Points on a hilly landscape, in no order, each with its height.
A ball rolls from a point to the lowest of its 2 nearest points, and stops where none of them is lower. Distance is the straight distance between rows; heights are no part of it.
J_255 height 375: [  6 -13   0  -7 -16  -5 -13  13   5  10  -8   7  -4   6 -17 -13  14 -16
 -11   1 -13  -8 -11]
J_227 height 491: [  5  28   8   9  18 -17   1   0 -18  10   6  -1 -11 -11  21   4  -4  13
  24  21  19  13  13]
J_759 height 378: [ 17   6  10  -2 -15  -9 -15  17 -16  -6 -32  -3  -3 -28  -1   9  18  -3
   0  10   5   2   5]
J_457 height 214: [-10  19  -9 -16  -3 -25   0   4   0   0   5  -9 -12  22  22  -1  -4  -1
  13  -5   7  -1  25]
J_651 height 364: [ 13 -14 -12   5  11  19   8  -9   4   4  -4  30   7  -1 -27 -18   8   9
 -12  15 -11 -19  -8]
J_946 height 401: [  8  25  40   1   3  13   8  12 -20   6   6 -10   1 -34  -4  24  -8  15
  -4  16  11  23   5]
J_450 height 299: [  2   0 -10  -3  14 -15 -12   2  -7   8  17   1  -3  10  23 -14   4  -1
  15   1  12  -3 -12]
J_706 height 383: [  2 -17  -2   1  12  24  20  -4 -13   5   7  26  16  -6 -17 -16   3  11
  -3  11   6 -14 -17]
J_675 height 435: [  9  20  37   1   8   0  -2  -3   1   6  -4 -17  -7 -25  -5  26  -6  11
 -10  11   6  23  11]
J_606 height 264: [  0  -4  -9   3  21   0  -3   4 -20   7  23  15  10  -4  17 -14  -1   6
  19   9  18 -11 -21]
J_162 height 439: [  2  13  27   0   9  26  19   1  -8  13   1 -16  -3 -38 -14  26  -1   9
  -4  11  16  15 -20]
J_205 height 392: [  4  -7   0  -9   2  -7 -12  11  -5  15   9   0  -1  14  -3 -18  13  -8
  -4  -4  -3  -7 -16]
J_243 height 279: [  7  13  -6  -4 -11   6 -17  25  -4  13  -8   1 -12   9 -11 -18  16  -4
  -8 -17 -24 -28   3]
J_294 height 549: [  4 -28  -8  13   5  -2   1 -18  19 -24  17  13  -4  -9  30   8 -18  -6
  10 -10  11  12 -15]
J_68 height 571: [ -2 -28  -3   2  16  11  13 -18   2   2   9   8   6   0  -4  -7   0  -4
   0   3  11  10 -24]
J_868 height 297: [ -8  -9 -26   1 -18   2  -4 -12  25   7 -14   0   1  14 -29 -11   6 -12
  -9  -7 -23  -9  -2]
J_821 height 650: [ -1   6   8  12  -3   3   1  12  -7  -8  -2  24   6  22   0 -10   5  12
  -8   2 -15 -25  13]
J_263 height 582: [  1 -28   2  -3   1   1   5  -7   5   4   3   5   4  11 -13 -11   9 -11
 -10  -3  -1  13 -16]
J_302 height 202: [-10  19 -22 -15   0 -15 -11  12   4   1  15   0 -18  23  25  -8  -4  -4
  16 -10  -2 -17  15]
J_856 height 536: [  8  24  13  14  12   4   6 -10  11 -19  17  -4 -14 -12  42  20 -28  12
  16  13  10  17   9]
J_177 height 220: [ -9  22   3 -17   7 -29   7 -12   6  -4   1 -18 -18   2  18  15 -16   8
  13   5   9  14  42]
J_236 height 542: [  3  -4   1   2   4   5   2  -7  -2  -2  -6   4  10  20   5 -10   4   6
  -4  -4   3  -6  -2]
J_230 height 272: [ -2  24  18   2  10 -15   6 -10   3  -3   7 -12 -14  -1  23  16 -18  10
  10  15   9  19  29]
J_57 height 561: [  7 -31 -14  -7  12  11  -4  -2  15  -9  33  10   5  12  17 -20 -10   9
  -4 -12 -13  -9 -10]
J_174 height 292: [  0 -22 -14  -1  22  13   4   3 -12   3  32  20  17  -8  10 -17 -10  13
  12  10   6 -21 -22]
J_660 height 246: [  2   9   5 -18 -13 -30 -20  -7   8   0 -26 -36  -3 -31 -18  18   5  -5
  -7  -6  -1   7  25]
J_136 height 237: [ -6  -4  -8   3 -34  -6  -8   0  16  -3 -33  -2   1  -4 -25   8   4 -16
  -8   5 -14  -6   3]
J_642 height 465: [  2  -1  28   4   9   1   3 -13   4   7  -5 -21  -4 -17 -12  26  -2  -1
 -10   7   9  28  -6]
J_186 height 345: [ 20 -13 -21  -7   0  21   2 -10  13   5  -8  19   5  -5 -38 -27  14  -1
 -19   5 -21 -11  -8]
J_439 height 640: [ -2  17   7  16   5  -2   5  10 -16 -21  17  19  16  17  32  -9 -12  14
  16   8  -2  -7  20]
J_853 height 543: [  3 -11  -6   8   8   3   7 -29  11   1 -20 -17   6   1 -13   3   9  -2
  -7  -8   7  16 -11]
J_319 height 326: [ -8   3   7  13  -9  -8  -4 -19  17   5 -24 -15  -5  -4 -18  25  -4  -8
  -6  10  -3  11   3]
J_62 height 162: [-16   7  -3  -6  -5  -5  -2  14   8  -8  14  12  -6  33  14  -5  -9  -1
   0  -5 -16 -25  18]
J_239 height 488: [ -5   2  20   8  16  11  12  -9 -10   6  11  -5   0 -12   7  16  -9   4
   7  15  20  17 -16]
J_552 height 402: [  9  -1  17  15  -8  22  13  16 -31  -9 -17  27  14 -20 -13  -2   9  11
  -4   6   4  -6  -6]
J_442 height 607: [-16  27 -16 -18 -18 -11  -1   9   5  -1 -22 -19  -1  16 -10  12   1  -4
  -2 -16  -1 -13  23]
J_565 height 537: [ 13  -9  -3   7  -6 -16  -1  -8   9 -28  24   6  -2 -14  42   4 -24  -4
  16 -15  18  12  -3]
J_952 height 318: [  0  20  30  12   7  -2   7  -2 -12   0   6  -2  -1   1  13  16 -13   9
   4  19  10  17  13]
J_930 height 336: [  8  -1   6  -1 -20 -12 -14  15  -6   1 -25   5  -4  -8 -10   1  16 -13
  -4   7  -3  -6  -2]
J_481 height 368: [  6  -4 -11  -7  14   4 -19  10   4  23  23  -5 -14  14   1 -27   9  -4
  -1 -14 -17 -20 -17]
J_329 height 464: [ -9  12  22  12   9  29  22   4 -14  15   8   3  -4 -28  -6  21  -5   6
   8  19  15   5 -24]
J_652 height 459: [ 12   9  26   4  -2  23   8   5  -9   1 -21  -8  -4 -42 -14  22   2   4
  -7  13  10  13 -13]
J_405 height 443: [ -3 -19   8  -2   1  -4   2   0  -6  -8  24   2  17  20  21  -7 -10   0
   2  -3   6  15  -3]
J_374 height 321: [  8 -10 -14   5  -7   8   2 -17  14   4 -23   7   6   2 -28 -13  11 -10
 -11   2 -10  -2 -11]
J_212 height 560: [  0 -39 -11   4  12   9   9 -18  11 -15  25  18   5  -3  15  -7 -13  -1
   5  -4   7   8 -20]
J_472 height 377: [ 10  -7   7   8   0  15   5  21 -25   0   2  27  18  -2 -12 -16  12  15
  -8   2  -6 -18  -7]
J_280 height 191: [-24  14 -22 -18  -1   7  -5  19  16 -10  22   4 -17  28  10   0 -19  -5
   2 -18 -21 -34  17]
J_841 height 583: [ -8 -31 -24   5   7  -5  -4 -19  25  -1   7   2  -6  16   3  -4   3 -11
   1 -11  -8   6 -10]
J_532 height 463: [  4  23  14  18  16  -3   1   2 -24  11  -5   6  -7 -17   3  10   5   8
  14  20  19   4  -6]
J_153 height 175: [-21  14  -1  -9  -8 -29 -11 -17  15   5 -17 -36  -5 -18 -23  30  -6  -4
  -4  -8  -2   9  30]
J_476 height 601: [-30  22 -38 -19 -13  -1  -3   8  12   1  -7 -30   0  20 -16  10  -5  -7
  -1 -30  -4  -8  14]
J_971 height 400: [ -6   7  24  14   4  10  14   9 -29   0  13  14  21  -6   6   7 -13   6
  10  20  11  10  -2]
J_267 height 274: [-22  -2 -28   0 -31 -10  -5  -5  22   6 -22 -16   4   6 -32   1   2 -16
  -5  -7 -15  -7   1]
J_587 height 522: [  2  24  20   7  22  11   7  -5   5  -2  23 -13 -10 -17  27  24 -23  18
   9  15  12  27   2]
J_160 height 363: [  4  13  36   9  -4  -1   7  13 -26   2   0   3   6 -18   0  15  -3   5
   1  19  14  16   4]
J_728 height 198: [ -9  -4  -3 -10  -7   2  -9  12  12   9  13   4 -10  28  -4 -10  -2  -7
 -10 -11 -24 -22   6]
J_933 height 594: [ 10 -27   6 -12  -4  15   8   5  -2   5  14  16  12   8 -21 -24   5  -3
 -19   1 -11   2 -12]
J_742 height 531: [  4   7  -3  10  11   1   1 -19   2   1 -18  -8   4   7   2   3   6   6
   1  -1  12   0  -8]
J_143 height 596: [-27   9 -32 -14  -7  -6  -4  -1  19  -3  -1 -15  -7  26   4   8  -6  -9
   4 -26  -7 -12  10]
J_586 height 535: [ 10  -6  -7  12 -23   5  -6 -14  14  -7 -43 -15   4 -33 -25   7   8 -13
  -6  13  -7  10  -7]
J_56 height 558: [ 21  -9 -10  -7 -20   7  -4   1   4  -8 -38 -15  10 -15 -18 -11  20  -9
 -13  -8  -6   3 -11]
J_585 height 633: [ -3  25  11   4  -4 -12   7  11 -17  -8   2   7   3  22  21  -6  -2  10
   8   4   2  -3  30]
J_567 height 287: [ -7   7   3   7 -12 -13  -6  -4   6   4 -23  -1  -4   7 -10  14   3 -10
  -4   8  -1  -6   6]
J_921 height 523: [  3 -10   5   5   7  -4   3  -7  -6 -18  28   4  10  -9  38   5 -27   0
  18   1  19  19  -9]
J_602 height 425: [ -5 -11  12   4   5   2   3   8 -18  -1  25  15  23  11  13  -7 -14   3
   6  14   8   4  -7]
J_291 height 112: [-32  17 -16 -15  -4 -25   1 -13  14  -4 -11 -30  -4   5  -9  30 -11  -2
   2 -12   5   7  33]
J_820 height 325: [  3  -6 -19  -9   5 -20 -16   3   5  -5  27   0 -11  10  36 -13  -4  -6
  17 -12   7  -3  -7]
J_163 height 577: [ -5 -35 -32  -1   6   4  -1 -18  31   5  14   4  -6  15 -13 -18  12 -13
  -7 -17 -24   9  -5]
J_440 height 316: [ 11  14  13  -6  -8 -19 -12  -1  -2   2 -29 -21  -4 -22  -9  16   9  -4
  -5   5   6   5  12]
J_873 height 516: [  5 -12  -3  12 -11   4   6 -25  18   1 -29 -12   3 -22 -32   7   6 -16
 -11   7  -4  24 -14]
J_669 height 436: [  3   2  12  10   7  -3   0   3 -16   9  -8   9   1  -8  -5   3   9  -2
   4  16  15  -2 -15]
J_79 height 304: [ 17  -1  -5  -6  -2  17 -17  18   4  18   0  -4 -16   1 -21 -29  13  -5
 -14 -15 -33 -27  -8]
J_123 height 164: [-18  19 -10 -26  -2 -27   6  -4   6  -4  -3 -23 -10  14   8  16  -8   0
   4 -10   8   7  37]
J_345 height 557: [ 18  -4   1  -2  -3  13   8 -11  -2  -1 -32 -11  13  -8 -17  -5  15   1
 -11  -9  10   6 -14]
J_51 height 462: [ -6 -28  -7  -3   0  -6   0  -5  10 -12  21  -5   3  21  27  -2  -1  -3
   0 -22   1  18   1]
J_500 height 569: [  7 -44 -25  -8  16  13   1 -14  26  -3  33  12  -4   8   1 -22   1   1
  -9 -16 -20   4  -9]
J_509 height 305: [ 11  17  -4   6 -11  -4 -13  22 -15   3 -20  12  -4   5  -4 -11  22   4
  -3 -12 -11 -23   6]
J_297 height 348: [ -1   2 -17 -12   9  -6 -21  10   6  10  28  -2 -17  18  25 -21  -1  -2
  10 -14 -10 -20  -5]
J_676 height 480: [-15 -19  -2  -4   0 -18   0 -11  13  -4   6 -18  -4  18  13  16   3  -5
  -3 -19   4  23  15]
J_851 height 331: [ 20  -9  -3  -8  -2  17  -6  18  -7  12   0   9   1  -5 -20 -30  19  -1
 -15  -7 -17 -18 -18]
J_493 height 507: [ -2  10  15   8  16   7  11  -6 -13  -5  24  -7   7 -13  29  14 -24   9
  18  12  20  23  -6]
J_223 height 552: [  4  -9  -7  -1   9   5  -6   2   3  -5  19  11   6  22  19 -19  -4   9
   0  -6  -9 -18  -2]
J_331 height 513: [ -1  18   1   8  11 -16  -6  -5  -6   3  -4   2  -8   7  19   4   1   4
  15  11  14  -3   7]
J_89 height 495: [  6 -16  16   3  -2  10  12 -16   7   3 -18 -12   0 -23 -24  14   5 -11
 -12   7   7  29 -15]
J_844 height 625: [ -1  26  11   2 -16 -17   2  17 -16  -4 -16   7  -5  11   4   3   8   3
   2   1  -1  -8  31]
J_699 height 615: [ -4  27  -3  -9 -26 -14  -6  17  -6  -4 -31  -5  -5   4  -6  10   9  -3
  -3  -6  -5 -15  27]
J_256 height 428: [ 11   0  20   9 -10  30  17  12 -23  -9 -24  11   4 -39 -12  13   7   5
  -1   9  10   3 -11]
J_865 height 234: [-12  -8  -6 -11 -16  -5  -4   4  13   4  -3  -6  -5  26  -9  -2   4 -14
 -10 -17 -15  -4   4]
J_986 height 408: [  0  -6  10   5   6  16  16   2 -23  10  -1  13  12 -17 -13  -4   5   0
   5  11  17  -5 -22]
J_833 height 645: [  0   3  10  16   7   6   5  14 -18 -14  16  26  21  19  12 -11  -5  18
   0   7 -10 -15  12]
J_998 height 355: [ 19 -13  -5  -4   1  24   3  24 -19   6   4  25  10 -17 -25 -28  20  14
 -12  -2 -15 -24 -11]
J_701 height 590: [-15 -10 -26  -3  -1 -10  -8 -11  24  -8   5  -4 -11  21  16   3  -5  -9
   5 -18  -5  -9   0]

Call two points neighbours if one is among the 2 nearest of the other. Go from one point of each pair to the other, from neighbour to neighbour, staying as low as possible. Name the highest point that can't be avoided.
J_162 / J_302: J_652
J_606 / J_291: J_297
J_302 / J_291: J_457

Where does a ball stop that starts at each point below?
J_841: J_742
J_227: J_136
J_833: J_742
J_652: J_243
J_263: J_162
